A landscape with many valleys, sampled at points; each row gives a point and its height.
From any point a ball rolls to the lowest of the 5 points nearest to it. It stops when none of these is lower. Distance is the straight distance between rows; heights are no part of it.
Rirud: [ 24  25 -22  11  -4 -15  -3   9   8 -19  16  16   5  14  -5  -6 -11   4
 -15  -6   9  -9]  h=385
benap: [-30 -22  -8 -13 -10  25 -14 -16 -19  11  -8  -6 -21 -61  18  30  11   1
  11   2 -21   2]  h=180
Nif: [-29 -10 -10  -9  -7  15  -9 -20  -9  12 -17  -4 -16 -61  15  20   4   0
  12  -4 -23   3]  h=222
dov: [ 24  16 -11   8   5 -18   9  10   5 -15  11  13   5  32  -6  -1  -6   3
 -13  10  13   2]  h=459
Gebo: [ 50  27  -5  22   7 -29  -1   8  24 -15  11   9  24  39 -11 -29 -17  -3
  -6  -4  25 -11]  h=23
seri: [ 17   0  14 -15   0  -7   4  -1   5  -3   1  -1   2  34  -9  -4   2   5
 -20  -1   6   3]  h=237
fer: [-29  -6 -17  11 -19   8  -2   1 -12  -7 -19  16 -12 -56  11   0 -13 -12
  25 -12 -15  -7]  h=569
nuvo: [ 30  17  -6  14  12 -21   7  12  12 -14   9  11   9  36  -7  -2  -6   5
  -8  15  16   3]  h=525
suke: [ 33  18   1  18  14 -22   4  12  17 -10   8   8   9  41  -8  -6  -4   5
  -5  17  17   2]  h=324
rez: [-14 -27   8  -7   1   3  -8  -5 -13   8   5 -16   5  -4   2  14  18  -5
   9  -3  -1   2]  h=198
dis: [-23 -15  -7 -15  -7  17  -4 -17  -8  17  -8  -8 -16 -55  15  15   5   3
  16  -3 -15   5]  h=149
dufu: [-11 -16   6  -6  -2   6  -9  -9  -5  -2   0 -16   8  -5   1  10  16  -3
   6  -2  -3  -1]  h=262
zopib: [-14  -1   2  -2  -9  10  -2 -12 -14 -10  -9 -11   7 -16   4   5   0  -6
   3  -2 -12   9]  h=142
kivil: [ 14  -3  15 -19   6   0   3  -1   6   3   4  -5   2  30 -10  -6   5   2
 -20  -5   7   3]  h=196
Vem: [-13 -21   6  -6   1   5  -9  -7  -6   4   5 -17   7  -2   1  11  20  -4
   8  -2   0  -1]  h=21
nufi: [-25  -2  -7  -7 -14   8   5 -16 -11  14 -17  -4  -7 -46  12   2  -3  -1
  15  -8 -19   4]  h=169
fatuf: [-14   1   4   4   0  10  -5 -12  -2 -10  -9  -8   8  -6  -2   5   6  -2
   1   4  -8   2]  h=268
Vosa: [-28   1 -17   8 -18   9   6   5 -16  -5 -12   9  -8 -44  10  -5 -11  -6
  20 -12 -15  -4]  h=641
vogeg: [-26  -6  -9  -9 -10  11   0 -17  -8  16 -18  -4 -11 -53  14   9   0   0
  15  -5 -20   4]  h=167
libo: [  1  -6   9 -17  13  10   2   4   7  10  13 -13   1  15  -5  -5  17   4
  -7  -5   5  -1]  h=85
Fikor: [  1  13  -8   6  -5  -3   1   3   3   3   5  20   0  16  -4 -13 -10  -6
  -4   3   3 -10]  h=310
sova: [-27  -9  -9  -9  -8  13  -4 -19  -6  15 -18  -4 -14 -58  14  14   2   1
  15  -5 -21   5]  h=183
Lukar: [-23  11 -21   7 -12  12  -1   7  -8 -23   1  10  -5 -40   9 -10 -17  -9
   8 -12  -6  -2]  h=464
fude: [-12 -16   8 -11  11   6   2   5  -2  11  14 -17   5   8  -1   4  24   5
   4   1   3  -4]  h=151
fuv: [ 16  23 -18   8 -12 -10  -7  11   5 -12  14  19   5   9  -3 -10 -13  -3
  -9  -4   5 -16]  h=387
Fir: [ 35  24   9  23  16 -32  -1  14  20   2  17   4  10  54 -14 -22  -5   4
  -8   7  27   2]  h=190
bobom: [-6  6  7 -5  4  9 -3 -9 11  4  0 -3  1  8 -7 -9 10  3 -3  1 -1 -4]  h=247
Tup: [-18 -28  12  -6   5   0  -2  -1 -12  14   7 -15   4   2   2  14  22  -1
   8   1   2   1]  h=164
Gedim: [-26  -9 -17   9 -20   8  -9   0 -11 -15 -24  21 -15 -66  12   5 -17 -17
  25 -12 -16  -3]  h=577
Sebin: [ -9  -1   6  -3   3  10  -6 -12   7  -1  -2 -10   5   1  -6   0  14   1
   2   2  -3  -4]  h=461
pena: [-19 -13  -4 -17  -8  14   1 -16  -9  18  -8 -12 -11 -47  16   7   0   2
  15  -6 -13   8]  h=134
Vov: [ 24  12   7   7   5 -20   6   7   9 -11   3   5   6  41 -10  -2  -1   9
 -11  18  13   4]  h=168
gatug: [ 28  -8  19  -8   3 -16   1   7  13  -2   0  -6   7  43 -12   2  10   8
 -17   4   9  -4]  h=343
Gen: [-22   0  -3 -10 -15   8   6 -13 -15   7 -13  -9  -2 -35  12  -1  -5  -2
  12  -7 -17   9]  h=170
Vofa: [-13 -27  12 -14   1  16  -1  -7 -23  23   0 -15  -9 -24  12  13   5  -8
  11  -3  -2  16]  h=454
Febo: [-18   5 -18   8  -1  15   1   5  -7 -24  -1  10  -1 -27   7  -3 -20 -10
   2  -9  -5   2]  h=404
sorud: [-14 -14   0 -19 -10  14   1 -13 -13  15  -4 -15  -6 -37  14   5  -1  -3
  12  -8 -10  10]  h=83
Duka: [-15  -6   0 -14 -14   9   2 -14 -15   8  -9 -14  -1 -33  13   1  -3  -3
  10  -8 -13  11]  h=153
ruda: [-27   4 -13   5 -17  11  11   1 -19  -3 -11   2  -4 -34  10  -3 -10  -5
  14 -10 -15   2]  h=559
kog: [  8  -8  12 -21  14   4   2   5   5   9  10 -10   3  25  -6  -4  11   3
 -16  -6   6   3]  h=225
Natim: [ 29  19 -18  12   7 -18   5  11   9 -18  14  15   6  28  -5  -2  -8   3
 -13   5  13   0]  h=429
supas: [ 29  -9  21   0  11 -22   2  20  15  18  11 -17   8  56 -12   3  19  16
 -18   4  12 -12]  h=453
lumi: [ 30   3  19   3   2 -19   2   8  16  -8   1  -5   6  45 -14   0   8  13
 -13  14  12  -3]  h=131
Teba: [-27 -28  -3 -16  -3  26   4 -11 -21  20  -3  -9 -22 -49  17  27  15   4
  17   6 -12   4]  h=226
nagez: [-17   4  -3   7   0  12   1  -7 -11 -14 -11  -2   6 -11   2   4  -5  -7
   2   1 -11   7]  h=103
Nozo: [ -8  -6   5  -8   5  11  -4  -5   6   4   6 -15   6   3  -4   2  19   4
   2  -2   0  -7]  h=364
gupul: [  4 -10  13 -19  18   7   4   9   3  13  14 -14   2  22  -4  -3  13   3
 -13  -3   5   3]  h=233
kazo: [ 31  10  19  11   5 -21   1   9  17  -8   2  -4   5  46 -15  -3   6  14
 -12  16  14  -2]  h=99
Tilor: [ 43  19  -9  19  15 -24   4  12  21 -13  10  10  15  35  -6 -13 -11   1
  -5   7  22  -2]  h=568
rinug: [-29  -7 -15   9 -12  12   0  -6 -13   3 -28  15 -14 -58  11   8 -10 -11
  22 -11 -21  -1]  h=558
Kode: [-23   6 -10   6 -10  14   9   0 -20 -12  -8   1   0 -24   7  -1 -12  -7
   6  -7 -12   7]  h=269
Luze: [-29 -17  -9 -11  -8  21 -12 -19 -12  11 -11  -7 -18 -61  17  27   7   2
  12  -1 -21   4]  h=181
Nuz: [-31 -31  -4 -15  -6  27   1 -13 -24  18  -3  -6 -24 -50  17  32  17   2
  15   6 -14   2]  h=244
Dun: [ 42  21  -4  21  16 -25   2  14  22  -7  12  10  15  41  -8 -15  -9   0
  -3   8  24  -2]  h=483
Muva: [-11  -9   6  -4  -5   7  -8 -13  -5  -7  -6 -16   9  -8   1   9  10  -4
   3  -1  -7   3]  h=308
zugak: [-12 -22   2 -18  -4  18   0 -11 -15  20   0 -15 -11 -37  17   9   1  -3
  15  -4  -7  13]  h=44
Zad: [-21  -3  -4 -12 -15   9   5 -15 -12  11 -14  -9  -5 -41  14   1  -3  -1
  13  -8 -17   7]  h=147
rufu: [-12  -2   3   0  -4   9  -5 -13  -7 -10  -8 -13   8  -9   1   7   5  -5
   3   0 -10   6]  h=199
kul: [ -2 -12  17 -18  21   7   5  12  -1  16  17 -17   3  24  -2   1  14   5
 -12   2   5   5]  h=342
Tupi: [-12   4  -6  13   6  12  -1  -4   3  -9  -9  11   4  -3   0  -1 -10  -9
   3   6  -4  -2]  h=156
loz: [  1   2   9 -15   6   8   1  -5  10   7   5  -8   0  15  -8 -10  11   6
  -9  -3   3  -3]  h=197
raka: [-24   8 -19   7 -12  14   3   7 -12 -20   0   8  -5 -37   8  -8 -15  -7
   9 -12  -8   0]  h=460
Kap: [-17  -8  -2 -15 -12  10   2 -15 -12  13  -8 -12  -5 -39  14   2  -4  -2
  12  -8 -13  10]  h=125
Nen: [ 15  19 -19   8 -10 -11  -3  12   3  -9  15  19   3  16  -3 -10 -10  -2
  -9  -3   5 -12]  h=370
zuf: [-24   3  -6  -2 -16   9  10  -8 -19   4 -14  -4  -2 -35   9  -2  -8  -4
  12  -9 -18   6]  h=274
boge: [ 15  15  -5   3  -2 -16  10   7  -1 -10   8  14   2  32  -7  -3  -5   4
 -15  10   8   2]  h=431
ket: [-28  -1 -11   1 -13   9   6 -11 -13  12 -22   4  -8 -48  11   2  -5  -4
  18  -8 -20   1]  h=282
vulu: [ 20   3  13  -6  -1 -15   6   0   6 -10   0   2   2  38 -11  -2   2   6
 -18   8   7   3]  h=22
zegi: [-14 -25   2 -18   0  23   4  -7 -18  23   1 -14 -15 -39  16  13   6  -1
  16   1  -6  12]  h=77
rog: [ -8   2 -14   9   4   9  -3   1   5 -19  -4  19   5 -13   5  -3 -20 -12
   2   0  -2  -5]  h=441
Pifub: [ 22  19 -18   9   0 -16   4  11   2 -15  14  16   4  25  -3  -3  -9   2
 -13   2  10  -2]  h=393
panap: [ 32  26 -22  12   5 -20   2   7  12 -22  14  14   9  18  -5  -5 -11   5
 -15  -4  13  -5]  h=397
Dupem: [-10  -7   5  -5   3   8  -7  -9   5  -1   0 -13   7  -1  -3   3  18   1
   3   0  -2  -5]  h=512
Fanip: [-9  6 -5 12  6  9 -2 -5  6 -4 -7 14  4  2 -1 -4 -8 -8  4  7 -2 -6]  h=192
sonul: [-14   4  -3  11   5  13  -2  -6   1 -11 -10   7   4  -4  -1   1  -6  -7
   4   5  -6  -1]  h=144
nup: [ 35  13  24  13   8 -21   0  14  23   1  11 -10   1  53 -20 -11  10  21
 -14   7  21  -2]  h=157
roviv: [ -7   3 -10  12   5   8  -4   1   8  -9  -5  20   5  -3   2  -5 -15 -12
   3   3  -2  -9]  h=273
Kot: [ 24 -13  19 -14   6 -13   0   6   9   1   0  -5   6  41  -9   3   8   4
 -21   0   7  -2]  h=456
nogan: [-10   6 -20   5   2  10  -5   1   5 -26  -1  18   5 -24   6  -6 -24 -12
  -1  -6  -1  -2]  h=463
kedus: [-14 -25  10  -7   3   3  -5  -3  -8   9   7 -17   6   1   2  12  22  -2
   8   0   0  -2]  h=166
gedup: [ 20 -17  19 -15  17  -9  -2   9   7   9   5  -8   7  41  -6   5   9   2
 -22   0   7  -1]  h=462
sufo: [ 35   3  22   7  11 -21   4  22  19  10  14 -19   5  57 -18  -5  17  24
 -19  -2  19  -8]  h=406
vonol: [ 34  17  23  15  12 -27   1  14  23   2  16  -9   1  57 -21 -18   4  21
 -16   3  25   3]  h=179
rusen: [-26   9 -21   8 -18   9  -4   8  -8 -20  -3  10  -9 -49  10  -9 -13  -9
  17 -12 -10  -6]  h=486
muz: [  3  14   0  -2  -3  -6   7   0  -1   3   4  14  -3  25  -7 -11  -4   0
 -11   4   4  -1]  h=243
ret: [ 32  -1  21   4  14 -23   7  25  14  19  18 -22   8  63 -16  -1  18  24
 -22   0  16  -7]  h=609
rig: [-28   1 -14   6 -17   9   9  -1 -16   2 -15   6  -7 -41  10  -2  -9  -6
  18 -11 -17  -2]  h=551
Kaz: [ 32  21  17  20  15 -28  -1  13  22   1  13  -2   5  51 -17 -17   0  12
 -10  11  24   3]  h=127
Miv: [ -5  13   1   2   0   2   1  -3   6   6   0  13  -1  15  -6 -13  -5  -3
  -4   5   1  -6]  h=200
gudo: [-12 -16   5  -9  -8   6  -8 -12 -13  -2  -3 -18   6 -13   6  10   7  -7
   5  -5  -7   8]  h=354
Dol: [-26   4 -17   8 -15  12   8   5 -17 -11  -7   6  -5 -34   8  -5 -12  -7
  14 -11 -13   0]  h=576
Zimo: [-32  -9 -10  -7  -8  19 -14 -18 -13   9 -20  -1 -16 -66  16  26   3  -4
   9  -2 -26   6]  h=281
nogul: [ 41  20 -14  15  14 -22   5   9  21 -18  11  12  14  27  -6  -9 -13   3
  -8   2  20  -4]  h=473
nunag: [ 32  21  20  19  14 -30   0  12  22   2  16  -3   4  57 -19 -20   0  14
 -14   6  28   4]  h=150
Nid: [-18 -20  -4 -17  -5  19   1 -14 -10  20  -3 -12 -14 -47  17  11   3   1
  16  -4 -10   9]  h=155
lon: [ -3   5 -12  11   0   6  -5   3   9  -8  -1  22   6  -2   2  -7 -16 -11
   3   3   0 -13]  h=369
Vor: [ 32   5  22   7   4 -20   0  12  20  -4   3  -8   5  47 -16  -3  10  17
 -12  12  14  -5]  h=126
gal: [ -8  10   4   0   3   7  -1  -9  10   6  -3   5   0  11  -7 -10   2   0
  -3   5   0  -5]  h=245
Zed: [ 11  17 -13   6  -6 -12   5   8  -1  -6  12  18   0  25  -4  -7  -8   0
 -12   3   7  -4]  h=366
lurav: [-22  -6  -5 -12 -11  11   2 -17  -9  15 -12  -8  -9 -48  15   5  -3   0
  15  -7 -16   6]  h=146
fugop: [ 35  10  23  10   9 -21   2  17  23   5  13 -14   1  54 -21 -10  12  24
 -17   1  22  -4]  h=236
Rufek: [ 13   7  11 -11  -2 -10   6  -1   3  -4   1   4   0  33 -10  -7  -1   5
 -18   3   4   4]  h=185
kod: [-10 -25   8 -14  -7  11  -5  -8 -21  12   2 -16   0 -20  11  10   3  -9
  10  -7  -4  13]  h=445
kof: [  8   9  10 -12  -2  -6   5  -4   4   0   2   4  -1  29  -9 -10   1   4
 -17   1   4   3]  h=88
dovu: [  1   9   9 -11   1   3   3  -7   8   6   2   0  -1  18  -7 -13   5   4
 -10  -1   2  -1]  h=154
Kula: [-21   4  -4   2 -10  10   6  -7 -19 -10 -11  -5   4 -20   6   3  -8  -7
   5  -4 -15  10]  h=145
tifi: [-28  -4 -19  10 -22   4  -9   1  -9 -17 -19  18 -12 -65  13  -1 -15 -16
  26 -10 -15  -6]  h=564
vola: [ 35   0  21   4   5 -19   0  16  20   3   7 -12   5  50 -17  -1  15  18
 -14   7  14 -10]  h=207
mimog: [-5  2  8 -7  6 10 -3 -9 11  4  2 -9  1  8 -6 -6 14  5 -2  0  0 -5]  h=25
vanu: [ 21 -19  23 -10  17 -17  -1  12   9  15   6  -9   9  49  -7   9  13   5
 -19   5   8  -6]  h=412
mise: [ 33  19  21  18  12 -25   0  12  22   0  13  -5   1  51 -19 -15   3  17
 -12  10  22   3]  h=84
lobuv: [  2   7 -14   8  -3   1  -9   4  12 -12   0  24   8  -5   4  -8 -20 -12
   2   2   1 -15]  h=503
rebob: [ 26   6  15   1   1 -20   4   5  12 -11   0   0   5  42 -12   0   4  10
 -14  15  11   1]  h=161
Zuv: [ 39  22 -18  14  11 -22   3   7  19 -22  12  13  13  24  -6  -8 -12   4
 -11   0  18  -4]  h=439
beka: [-11 -14   4 -12 -10   7  -6 -13 -16   2  -4 -17   3 -20   9   7   3  -8
   6  -8  -8  11]  h=301
veb: [ 38  24   6  23  16 -31  -1  15  21   1  16   7  13  51 -12 -22  -7   0
  -6   4  27   0]  h=227
zafe: [-26  -9 -17   7 -17  10  -9  -2 -12 -15 -25  21 -17 -69  13   6 -17 -18
  24 -12 -18   0]  h=579
Nivi: [-17 -22  12  -9   9   3   3   4  -7  14  12 -17   6   8   0   8  25   4
   7   3   3  -4]  h=91
bakul: [  6  14 -14   8  -9  -5  -3   8   4  -2   9  22   3  11  -2 -11 -13  -6
  -4   1   2 -13]  h=355
tufo: [ 44  24   0  24  12 -32  -2  13  21  -4  17   7  19  51 -12 -26 -11  -3
  -6  -3  27  -6]  h=178
kel: [ -4  -2   7 -13   8  11  -3  -3  10   7   6 -12   2   9  -6  -6  15   5
  -3  -2   2  -5]  h=223
bis: [-12 -25   6 -17  -2  18  -1  -7 -20  20   2 -15  -9 -30  15   9   2  -7
  13  -4  -4  15]  h=283
teg: [ 26  15  -4  11   8 -21   7  11   8 -15   6  10   6  37  -8   0  -4   6
 -11  16  13   3]  h=401
pife: [-16 -32  15  -6   3   3  -6  -5 -19  16   3 -13   1  -6   4  17  15  -7
   8  -2  -1   8]  h=66
luki: [-17  -3   0 -11 -13   8   3 -13 -17   3  -9 -13   1 -27  10   2  -4  -5
   8  -8 -15  11]  h=187
duzub: [ 35   6  23  10   8 -19   1  18  21   5  11 -15   3  55 -20  -7  15  22
 -15   3  18  -7]  h=258
nak: [-10 -21   7  -8  -4   6  -9  -9 -11   1   1 -17   7  -8   4  13  13  -6
   7  -5  -4   4]  h=284
bara: [ 48  22  -6  20  12 -27   0  12  24 -10  12   9  20  40  -9 -21 -14  -3
  -4  -1  24  -7]  h=205
tupa: [ 22  -4  17 -13   1 -12   2   2   7  -4   0  -4   4  37 -11  -1   4   5
 -20   1   8   1]  h=323
keda: [-12 -29  10 -10  -2   6  -8  -8 -19  10   2 -15   4 -12   7  14   9 -10
   9  -5  -2   9]  h=339
sose: [ 12 -17  20 -18  23  -4   0  10   3  13  10 -10   6  38  -4   5   9   1
 -21   1   6   5]  h=440
molog: [-14 -32  16  -9   2   7  -4  -6 -23  19   2 -13  -3 -13   7  17   9  -9
  10  -3  -2  13]  h=311
Zibez: [ 19  22 -21   9  -6 -13  -2  11   3 -14  16  18   3  16  -4  -7 -10   1
 -13  -3   7  -9]  h=378
zuk: [-12   8   1   9   6   9  -3  -9   7  -1  -7   7   4   3  -4  -5  -2  -3
   1   7  -3  -4]  h=234
Pez: [-29  -8 -10  -5  -7  15  -8 -18 -10  12 -22  -2 -15 -61  14  20   2  -1
  13  -4 -24   5]  h=277
rup: [-14 -27  10 -16   2  21   4  -5 -23  25   1 -16 -14 -31  14  14   3  -3
  15   2  -4  17]  h=333
bil: [-29  -6 -14   6  -8  15  -5  -9 -15   5 -31  13 -15 -62  11  15  -8 -11
  18 -10 -25   3]  h=635
kes: [-18   3  -7   9   0  15   3  -3 -10 -17 -11   3   6 -13   4   3 -11  -7
   3   1 -10   6]  h=92
rap: [-30  -5 -14   9 -14  10   3  -5 -15   4 -24  13 -12 -53  11   4 -10  -9
  23 -10 -19  -3]  h=485
korel: [ 30 -11  20  -2   8 -19   0  16  15   8   4 -12   9  51 -13   5  16  11
 -16   4  10 -11]  h=317
Kade: [ -5  10   6  -5   2   5   0  -9   9   6  -2   2  -1  13  -8 -12   4   3
  -5   2   0  -4]  h=186
bepa: [ -9   8   5   1   5   9  -3 -11   9   2  -5   0   2   6  -6  -6   5   0
   0   5  -2  -4]  h=375
vifo: [-28 -21  -8 -13  -7  22  -8 -16 -14  14  -7  -7 -20 -58  16  26  11   3
  14   0 -17   2]  h=165
neke: [ 22  12   5   5   3 -20   6   6   5 -14   3   8   4  39 -10   0   0   7
 -14  16  11   5]  h=240
Las: [-10 -20   4 -17  -9  12  -3 -12 -17  12   0 -16  -3 -28  13   6   0  -7
  10  -8  -6  13]  h=264
gib: [ -6  11  -3   8   1   5  -1  -3   6   3  -3  16   1  10  -4 -10  -7  -5
   0   6   0  -8]  h=289
zipup: [-12   5   4   5   3  10  -4 -12   5  -5  -9  -2   5   0  -4  -1   5  -2
   1   5  -6  -3]  h=356
baga: [ 15  10   7  -5  -3 -15   8   1   2  -9   3   8   1  35 -10  -4  -3   5
 -18   8   6   4]  h=299
besib: [-26 -10 -16   9 -14  12  -6  -3 -14  -8 -27  20 -17 -64  11   9 -15 -15
  23 -12 -19   0]  h=589
miz: [  8  15 -16   7 -11  -4  -7  11   6  -5   9  23   5   6  -1 -12 -14  -7
  -3   0   1 -17]  h=388
kov: [ 36  12  25  12  11 -23   2  16  24   3  14 -13   1  57 -21 -13   8  25
 -17  -1  24  -1]  h=252
rade: [  6 -13  18 -18  22   3   2  11   0  14  14 -14   4  31  -3   2  11   1
 -17   0   5   5]  h=392
poni: [-21 -26   8 -17   2  28  11  -5 -24  26  -3 -13 -20 -40  14  22  12   3
  18  11  -9  11]  h=95
Pafi: [-11  -4   5  -2   1  10  -8 -13   3  -5  -4 -13   7  -3  -1   5  13  -1
   3   1  -5  -1]  h=458
mol: [  9  17 -14   6  -7  -8   0   9   1  -2  12  22   1  16  -3  -9 -10  -4
  -7   0   4 -11]  h=353
mogu: [ 35  25 -20  13   9 -22   3   5  16 -23  10  14  10  19  -6  -8 -13   4
 -15  -4  16  -5]  h=408
mazap: [ -5   7  -8  10   1   6  -4   1   7   0  -2  21   4   5  -1  -8 -12  -9
   2   5  -1 -10]  h=278
nisu: [-27   4 -18   9 -20  10   1   8 -11 -14  -6  10  -9 -47  10  -7 -13  -8
  19 -13 -11  -7]  h=518
mufos: [ 35  22   8  23  16 -29   1  15  21   1  15   5   9  50 -13 -19  -5   5
  -7  11  25   2]  h=208
Motep: [-35 -32  -2 -15  -9  28   1 -14 -31  18  -5  -6 -26 -50  16  35  18   0
  14   6 -17   0]  h=307
ran: [ 30  16  13  15  11 -23   2  12  17  -7   6   1   6  44 -14  -5   2  11
  -8  20  17   3]  h=57
guz: [  8  15  -5   2  -4 -12   8   4  -3  -3   8  16  -1  28  -7  -8  -6   1
 -13   4   6  -1]  h=340
Piv: [-30  -4 -12   4 -10  10   1 -12 -12  10 -27   7 -12 -56  11  10  -4  -7
  19  -9 -23   1]  h=465
babak: [-9  9  0  7  4  7 -1 -5  7  2 -5 12  0  8 -4 -8 -3 -3  1  6 -1 -6]  h=279
vut: [ 10  18 -15   7 -13  -5 -11   8  12 -11   5  22   7  -1  -1 -12 -18  -9
  -2   0   0 -19]  h=466
vub: [ -2  12   5  -3   0   2   3  -6   6   6   0   7  -2  18  -7 -14   0   2
  -8   3   2  -2]  h=63
Vore: [ 29  15  -2  13  11 -21   7  11  10 -12   7   8   7  37  -7  -2  -4   5
  -9  17  16   4]  h=475
pesop: [ 10   4  12 -17   2  -1   3  -4   6   3   3  -1  -1  27  -9  -9   4   5
 -17  -3   5   1]  h=152
furuf: [-17   3 -11  11   4  14   3  -2  -8 -18  -7   7   4 -14   3   3 -13  -9
   2   1  -7   4]  h=107
mor: [-21  13 -22   5  -7  11  -3   5  -4 -26   2  12  -3 -38   8 -10 -20 -10
   3 -13  -4   0]  h=452
kav: [ 36  18  -5  19  17 -23   4  13  18 -10  11   9  12  38  -8  -9  -7   2
  -5  13  20   1]  h=557
basu: [-28   0 -19  11 -21   8  -3   4 -10 -13 -13  14 -10 -56  12  -4 -13 -11
  25 -11 -13  -8]  h=531
Mege: [-28   1 -11   0 -17   8   8  -8 -15   8 -19   3  -7 -44  11   0  -6  -3
  17 -10 -19   1]  h=325
ruli: [-31 -28  -7 -14  -9  26  -6 -14 -24  15  -3  -6 -24 -55  18  32  14   1
  14   3 -18   1]  h=195
fina: [-14  -5   2 -10 -12   8  -2 -13 -16  -3  -7 -15   4 -21   9   5  -1  -6
   6  -7 -12  11]  h=202
Pav: [-22 -22  -6 -16  -4  21  -1 -14 -11  18  -4 -11 -19 -52  17  19   9   3
  17   1 -12   5]  h=163
Gafo: [ 26 -15  22  -4  12 -20  -2  16  13  16   6 -10  10  53  -9   8  17  10
 -19   6   9 -11]  h=380
Nekid: [-10 -14   6 -11   9   7   0   2   2  10  11 -17   4   7  -3   3  23   5
   3   0   2  -6]  h=194
bado: [  4  -8  11 -18  15   8   2   6   5  11  14 -13   1  20  -5  -5  14   4
 -11  -4   4   2]  h=160
Seka: [-29  -5 -10  -2  -8  12  -4 -17  -9  13 -25   2 -14 -58  13  14  -1  -3
  14  -7 -24   4]  h=321
tige: [-22   6 -17   8  -7  15   6   6 -14 -19  -3   5  -3 -27   7  -4 -16  -7
   7  -8  -9   4]  h=395
vuden: [ 33  18 -11  14  13 -21   6  12  14 -16  11  12  10  33  -5  -2  -8   4
  -8  12  17   0]  h=595
sinof: [ 48  24  -8  18  11 -26   2   8  25 -15   9  10  21  32  -9 -21 -17  -1
  -4  -1  23  -8]  h=191
gevi: [ 30  17 -11  12  11 -20   7  12  10 -17  11  12   8  33  -6  -1  -7   4
 -10  11  15   2]  h=523
Nur: [  6   1  11 -17   5   5   2  -3   8   6   6  -7   0  20  -8 -11   9   4
 -12  -5   5   0]  h=182
sol: [  4  15  -6   4  -6  -7   4   3  -1   1   7  17  -1  23  -5 -12  -8  -2
 -10   4   4  -5]  h=318
Sor: [-26  -8 -17   6 -17  12 -11  -2 -14 -17 -26  23 -18 -73  14   7 -19 -20
  23 -11 -18   3]  h=582
nov: [ 32  -3  21   1   3 -19  -1  12  16  -2   2 -10   7  47 -15   2  13  13
 -14   7  11  -8]  h=201
suse: [ 13 -13  18 -18  19   0   1   9   4  11  10 -11   5  33  -4   1   9   1
 -19  -3   6   3]  h=363
devob: [-13   3 -16   8   4  14  -2   1  -1 -24  -2  14   2 -20   6  -3 -21 -12
   1  -5  -3   0]  h=300
Tizeg: [ 27  -3  18  -6   1 -16   3   5  11  -7  -1  -4   5  42 -12   1   8   8
 -17   7   9  -1]  h=263
tipug: [-25 -28   1 -16   0  27   9  -8 -22  23  -2 -11 -23 -45  15  26  15   4
  17   8 -10   7]  h=304

For each start below, name the point where the ball stops.
vuden => vub
basu => kes
Piv => zugak
panap => vub
korel => ran
bil => zugak
mogu => vub
rig => zugak
mazap => kes
babak => kes
ret => ran
Motep => zugak
gudo => kes

Two balls start at each pair of points below. Name the first point that both come to, or write never.
Zuv / fuv => mol
tifi / nisu => raka
Nuz / Pez => sorud
gib / lobuv => Tupi
supas / Gafo => Vor
besib / fer => ket
